Each row is a point on a tangle of strands that fork and nearly touch. The rows are in no order.
In the rows, 128 means zero.
Points whose rows are less than 88.8 apart are linked; no others are. Some points are linked to none.
J68: [ 87  90  99  30 103 111 121 131 145 143 110 174 132 129 158 136 145 107
 120 112 135 131 120 156 118 159 105 141 142  93 103]
J790: [123 159 123 113 111 135 118 173  97 123 113  82  81  64  81 136 115 122
 127 142 176 176 132 139 158 114 110 127 141  86 120]
J677: [160 187 188 221 110  85 149 160 131 160 121 132 138 142 158 100 140 149
 151 157 143 129 151 132 164  98 143  91  91 121 127]
J81: [124 160 169 154 140 130 133 101 145 152 167 164 153 142 166 118 121 157
 147 147  76  90  79  96 143 121 153 122 120 145 128]
J416: [126 176 177 159 123 118 145 128 156 159 160 166 149 146 191 110 130 163
 170 152  87  92  92 114 143 115 153 118 103 133 119]
J970: [153 115 111 107 105 145 146 124  84  77 143 100 108  79  80 142  98 154
 126 130 168 191 163 144 164 140 105 118 174  92 137]
J843: [143 109 133 109  96 142  77 142  92 116 101  90  77  99  96 150 143 119
 128 123 192 165 171 163 140  96 129  82 161  84 127]
J667: [161 169 167 192 129 109 106 149 126 143  90  93 119 154 141 124 148 122
 134 142 164 146 164 148 152 106 117  85  97 116 131]
J513: [104  83  98  46  98 112 102 120 136 142 101 175 139 142 150 143 160 111
 122 120 145 132 154 166 101 145 104 141 132  95 105]
J225: [127  99 128 107  95 144  69 139  94 118  79 101  89 122 103 146 175  99
 129 109 221 150 187 159 115  87 136  94 153  95 128]
J943: [143 177 143 168 141 140 170 122 129 146 200 136 147 105 128 122  99 164
 148 146  99 135  83  97 141 136 144 135 122 156 137]
J930: [115 113 122 154 164 163 164  92 107  82 135 112 153 125  91 105 116 138
  99 112  65  77  55 100 129 142 129 150 146 146 143]
J862: [110  94 118 132 156 181 180 103  99  62 148 110 145 127  77  98 113 132
 100 115  95  92  69 105 126 154 137 161 152 129 134]
J929: [160 171 160 161 119 136  93 157  89 133 130  65  83  97  95 141 129 135
 117 162 180 178 135 145 162  95 118 102 125 102 135]
J615: [106  89 161 155 141 106  96  52 141 140 118 178 165 186 162 116 160 115
 116 128  77  51 142 114  90 112 168 113 140 188 117]
J423: [125  79  93  64 113 109 102 109 128 134  97 154 140 148 142 158 172 122
 125 142 150 132 195 168  93 131 103 127 146 104 112]
J649: [173 163 170 181 112 126  99 147  90 134 121  71  89 115 106 144 132 137
 108 159 173 179 159 141 165 100 133  72 125 113 147]
J712: [149  78 170 141 140 117 124  63 129 112 155 135 146 157 108 136 107 124
  98 123 107 118 135 123 146 140 171 108 182 166 150]
J107: [119  45 132  99 149 130 117  70 135  73 133 138 136 142  88 123 117 104
  97  99  99 104 115 144 124 150 139 148 173 123 128]
J818: [133 196 169 182 120 109 158 157 159 166 139 152 139 142 194 100 140 167
 173 148  99  96 110 118 132 113 143 121  82 128 122]
J264: [109 160 100 122 118 126 150 210 132 143 139  98  93  70  97 141  98 135
 137 146 132 147 113 127 131 151 109 154 106 111 114]
J232: [122 162  88 125 117 133 174 189 101 111 147  97  98  56  78 144  89 138
 136 132 160 170 132 123 133 154 102 154 127 107 110]
J908: [160 151 151 162 135 127  84 152 114 144  85  90 100 157 131 139 158 111
 133 142 173 144 158 143 144 103 104  99  97 105 128]
J507: [178 143 138 158 137 143 182 104  82 106 194 105 134 106  95 133  85 161
 114 142 143 185 135 124 149 158 137 129 158 141 148]
J822: [163 124 109 142 143 124  43 129 147 137  66 118 121 161 156 147 156  71
 134 101 191 157 200 119 102  44 108 136  75 139 153]
J731: [174 124 115 130 127 141 174 121  79  82 179  98 122  97  90 137  87 157
 117 137 152 190 147 132 153 152 115 133 166 114 142]
J133: [147 167 153 154 126 128 160 141 145 161 175 121 130 106 139 124 111 171
 140 154 108 135 106 129 152 134 124 122 112 139 126]
J294: [141 131 109 104 122 139 163 149 125 120 153 113 121  90 103 142  97 152
 131 142 137 167 122 142 149 151 102 147 147 101 117]
J465: [150 196 176 207 110  98 159 164 150 166 132 139 142 145 179  95 138 161
 170 147 118 107 127 130 150 102 139 102  79 124 117]
J103: [ 86  78  98  68 138 153 157 124 136  86 139 157 134 124  96 117 111  98
 121 107 110 127  78 115 138 168 131 172 152 102 111]
J730: [ 50 124  81  32 107 122 142 189 166 138 118 161 125 117 149 127 113 108
 125 106 108 133  94 139 117 187 127 149 129 108 109]
J182: [137 173 139 174 158 155 170 102 105 111 204 131 147 113 113 116  96 148
 136 135 103 126  77  84 138 141 147 140 132 165 136]
J547: [175 142 114 176  95  61  84  81 157 143  58 113 134 160 164 119 151  89
 144 128 175 150 230 113 137  22 126 107 100 206 161]
J841: [106 129 104 123 157 169 211 144  93  78 186 120 122 118  82 129  94 133
 126 137 129 126  84  93 106 163 129 173 132 128 117]
J151: [148 130 106 133 143 126  54 152 131 140  62 120 121 162 147 139 166  76
 140 111 190 144 175 137 108  75  92 131  87 118 131]
J431: [121  31 124 115 131 108 115  34 145  97 118 125 149 142 107 125 141 113
  79  90  74  56 134 147  86 135 154 129 179 172 136]
J440: [127 125 115  97 137 145 170 138 136 122 163 126 131 106 111 137  96 138
 138 138 119 149 103 127 145 154 110 163 141 116 120]
J676: [115 157 140 187 156 136 139 101 120 105 152 142 163 119 116 106 110 142
 123 126  51  76  50  68 137 129 145 133 128 164 142]
J37: [ 90 125 130  61  75 157  69 144 103 127  70 123  96 114 108 121 191  79
 116  63 207 166 174 130 104 103 128 103 138  73 118]
J794: [ 97 121 103  66  83 142  73 145 105 128  53 142 112 126 129 121 193  82
 122  81 192 146 179 143  93 105 111 121 129  80 121]
J230: [152 137 134 143 138 126  70 157 120 141  69 109 112 156 140 136 167  89
 140 128 185 141 155 144 127  95  92 117  91 106 120]
J579: [151 165 168 163 125 114 146 145 149 165 143 120 124 125 158 124 134 162
 139 152 116 132 127 141 151 137 123 105  96 127 120]
J444: [132 138 176 177 147 129 125  87 131 128 168 160 164 127 138 116 108 145
 134 137  78  98  92  88 153 122 168 112 146 158 138]
J84: [102 127  89  88 128 109  84 174 128 165  42 147 126 147 165 113 168  84
 136 109 172 120 146 149 100 124  84 145  85 102 120]
J97: [ 56  94  84  61 129 160 174 137 138  76 128 160 135 132  92 109 111  94
 112  92 103 139  82 100 129 185 134 171 148 106 109]
J670: [104 111 133  83  80 155  70 140  94 117  85 111  83 107  91 135 178  89
 123  78 221 169 183 145 124  90 145  89 156  74 122]
J27: [126  95 161 138 149 120 106  65 154 148 136 174 167 192 167 126 154 128
 124 126  93  81 148 131 100 127 158 118 131 166 117]
J406: [100 130  96  66 109 141  60 157 113 141  39 146 123 142 141 117 190  63
 128  71 201 158 167 131  88  88 111 138 109  93 128]
J783: [143 107 180 171 139 124 124  76 119 124 168 153 157 135 121 125  99 132
 114 135 100 123 123 102 162 133 182 105 167 168 141]
J937: [121  46 131 100 145 114 110  49 146  93 134 138 137 156  99 129 131 100
  86 102  94  82 127 150 102 143 146 143 177 145 131]
J915: [100 125  76  76 114 123  61 166 126 150  28 149 142 142 153 108 181  71
 124  89 180 140 162 136  81  96  93 151  89 105 136]
J313: [133  30 104 125 119  98 139  22 144  96 108 118 162 135 109 126 136 137
  89  75  68  43 132 138  94 139 159 108 198 187 149]
J348: [ 58 136  79  49 112 132 161 204 153 119 125 154 126  98 131 132  93 124
 126 109 110 152  97 124 126 185 132 162 128 110 116]
J117: [105 166 130 150 157 145 133 121 136 123 164 140 138 127 149 117 103 139
 141 142  42  79  43  75 124 134 142 152 115 162 137]
J903: [156 105 124 106 100 132 110 125  95 107 121  93  89  90 100 152 113 148
 122 132 170 175 168 162 152 122 114  92 177  89 139]
J991: [130 113 162 121 146 128 117  86 156 152 145 167 156 177 176 130 140 136
 136 133 102  96 128 146 113 138 144 117 120 142 115]
J5: [110  59 118  87 141 149 139  88 130  70 139 147 143 139  81 120 115 103
 105 103 108 127 108 132 138 160 131 161 168 104 116]
J812: [119  64 121 168 126  78 119  38 137 122  96 162 168 137 141 126 143 148
 107  99  50  26 112 116 113 121 162  82 184 193 145]
J939: [127 185 119 151 139 132 169 175 149 160 196 116 111 100 135 134  90 162
 159 152  94 116  87 107 118 146 128 149  88 148 129]
J397: [138 144 109 115 112 136 143 158 109 121 135  91  99  71  94 136 100 145
 128 148 152 177 127 142 152 139  98 137 143  96 118]
J350: [ 96 108 103 116 155 174 189 131 109  75 166 125 136 125  82 116 106 123
 114 134 108 115  76  92 115 158 135 179 142 120 116]
J387: [180 146 162 163 103 111 115 133 102 137 122  81 101 116 115 145 130 153
 112 152 160 174 177 156 164 113 141  66 148 126 150]
J952: [143 131 154 129 140 121 136 122 164 172 134 152 145 170 190 122 149 150
 148 139 108 101 122 147 126 139 116 124  91 127 108]
J455: [162 125 102 150 143 103  50 118 164 140  58 124 133 167 156 132 153  90
 129 115 162 136 209 131 103  47 101 135  64 154 153]
J378: [155 106  90 122 127  95  83 111 183 155  61 145 159 174 172 124 151 122
 133 121 121 120 221 146  96  78  92 149  77 165 144]
J186: [166 190 183 222 123  93 120 153 124 147 102 106 129 150 143 107 143 126
 140 151 158 146 161 136 166  99 136  75  94 120 133]
J717: [155  97 161 131 130 106 126  66 129 126 160 129 136 155 129 146 113 134
 108 143 122 142 158 142 142 147 165 102 177 157 137]
J767: [122 142 125 182 164 154 173  93  88  83 141 121 158 119  95 105 119 148
 108 119  69  77  58  83 123 139 136 134 144 159 148]
J770: [107 116 117  99 150 160 157 137 149 128 165 132 131 122 128 135 100 122
 141 141  96 122  72 120 130 153 128 175 131 125 125]
J925: [ 92 153  91 111 132 131 166 219 140 143 156 123 107  79 116 147  87 144
 143 142 112 135 106 126 113 163 125 163 104 116 119]
J551: [107 116 100  85 122 107 115 164 142 170  79 149 124 145 165 118 160 111
 142 131 150 111 130 165 107 149  86 138  92 102 110]
J368: [110  74 133 163 129  78 103  38 141 132  99 167 166 156 156 110 163 135
 113 116  58  24 127 110  97 109 167  96 161 194 126]
J461: [ 97 128 117 109 155 155 149 154 157 138 172 143 126 122 146 138  98 135
 146 146  81 101  61 104 122 150 130 172 109 139 128]
J561: [137 179 125 154 125 123 161 176 148 169 172  98 108  90 133 126 108 165
 140 161 109 132 108 126 131 145 112 139  92 132 125]
J287: [177 117 152 130 119 109 128  93 120 135 143 123 122 141 133 156 123 156
 121 151 141 153 176 152 150 139 146  81 171 142 136]
J371: [100 156 132 128 154 150 137 143 160 143 171 142 130 138 164 127 108 139
 149 152  47  85  53  84 116 144 139 161 100 150 134]
J481: [109 163 108 133 150 151 167 178 152 143 188 130 121 109 134 143  88 154
 160 146  85 111  78 104 112 157 133 172  95 143 127]
J70: [123 109 124  89 125 116 126 153 150 158 113 138 120 142 160 138 144 139
 139 136 134 113 124 165 125 142  94 132 104  98 105]
J405: [ 75 144  78  90 124 148 180 204 136 115 153 146 121  88 108 141  86 133
 140 127 117 151 104 119 116 175 129 168 122 110 117]
J96: [ 68 104  91  34 113 120 130 156 157 152 118 174 123 132 158 134 130 107
 127 116 121 123  94 150 113 173 111 149 126 101 103]
J784: [135 162 148 130 116 156  90 172  86 126 118  72  70  86  85 143 130 116
 127 150 190 185 134 126 163  84 129 113 131  83 127]
J979: [152 155 162 160 126 109 139 147 155 169 113 128 139 157 175 116 144 153
 146 138 121 114 138 149 133 134 116 105  85 119 118]
J365: [133 160 136 168 165 165 190 107  82  96 201 115 139 124  93 119  98 144
 120 130 120 128  71  84 117 150 142 147 137 158 133]
J950: [174 129 152 143 111 104 116 116 121 144 116 104 112 140 136 152 137 155
 122 152 149 151 179 164 146 125 123  74 150 127 133]
J626: [159 145 138 161 156 155 198 105  70  96 205 111 140 113  90 118  88 153
 109 136 143 166 105 105 139 158 135 132 147 148 139]
J910: [171 135 107 160 120  86  64 101 170 138  57 107 129 162 160 134 153  96
 136 117 164 150 223 122 116  30 111 116  83 186 161]

Follow the links from the first point to the second, and from the first to the third. Name the last point that the two ways share.
J561 / J649 / J117 | J461
J68 / J387 / J939 | J397
J943 / J767 / J929 | J461
J117 / J27 / J843 | J133
J730 / J950 / J371 | J397
J676 / J626 / J812 | J133

A fork is a point with three links, a tip a point with one. Leave the first point through the second and follow the links. Name the first fork or tip that comes.
J444 / J783 | J397
J186 / J667 | J547
J507 / J626 | J133
J970 / J903 | J70
J431 / J937 | J97
J348 / J730 | J423

Name the points in between on the shortest way along the links from the first point to the second, in order.
J225 / J770 | J843, J903, J970, J731, J507, J626, J365, J182, J943, J133, J561, J939, J481, J461
J991 / J939 | J952, J979, J579, J133, J561
J908 / J649 | J667, J186, J677, J465, J818, J416, J81, J444, J783, J712, J717, J287, J950, J387
J387 / J676 | J649, J929, J784, J790, J397, J294, J440, J770, J461, J371, J117
J649 / J423 | J929, J784, J790, J397, J232, J264, J925, J405, J348, J730, J96, J68, J513
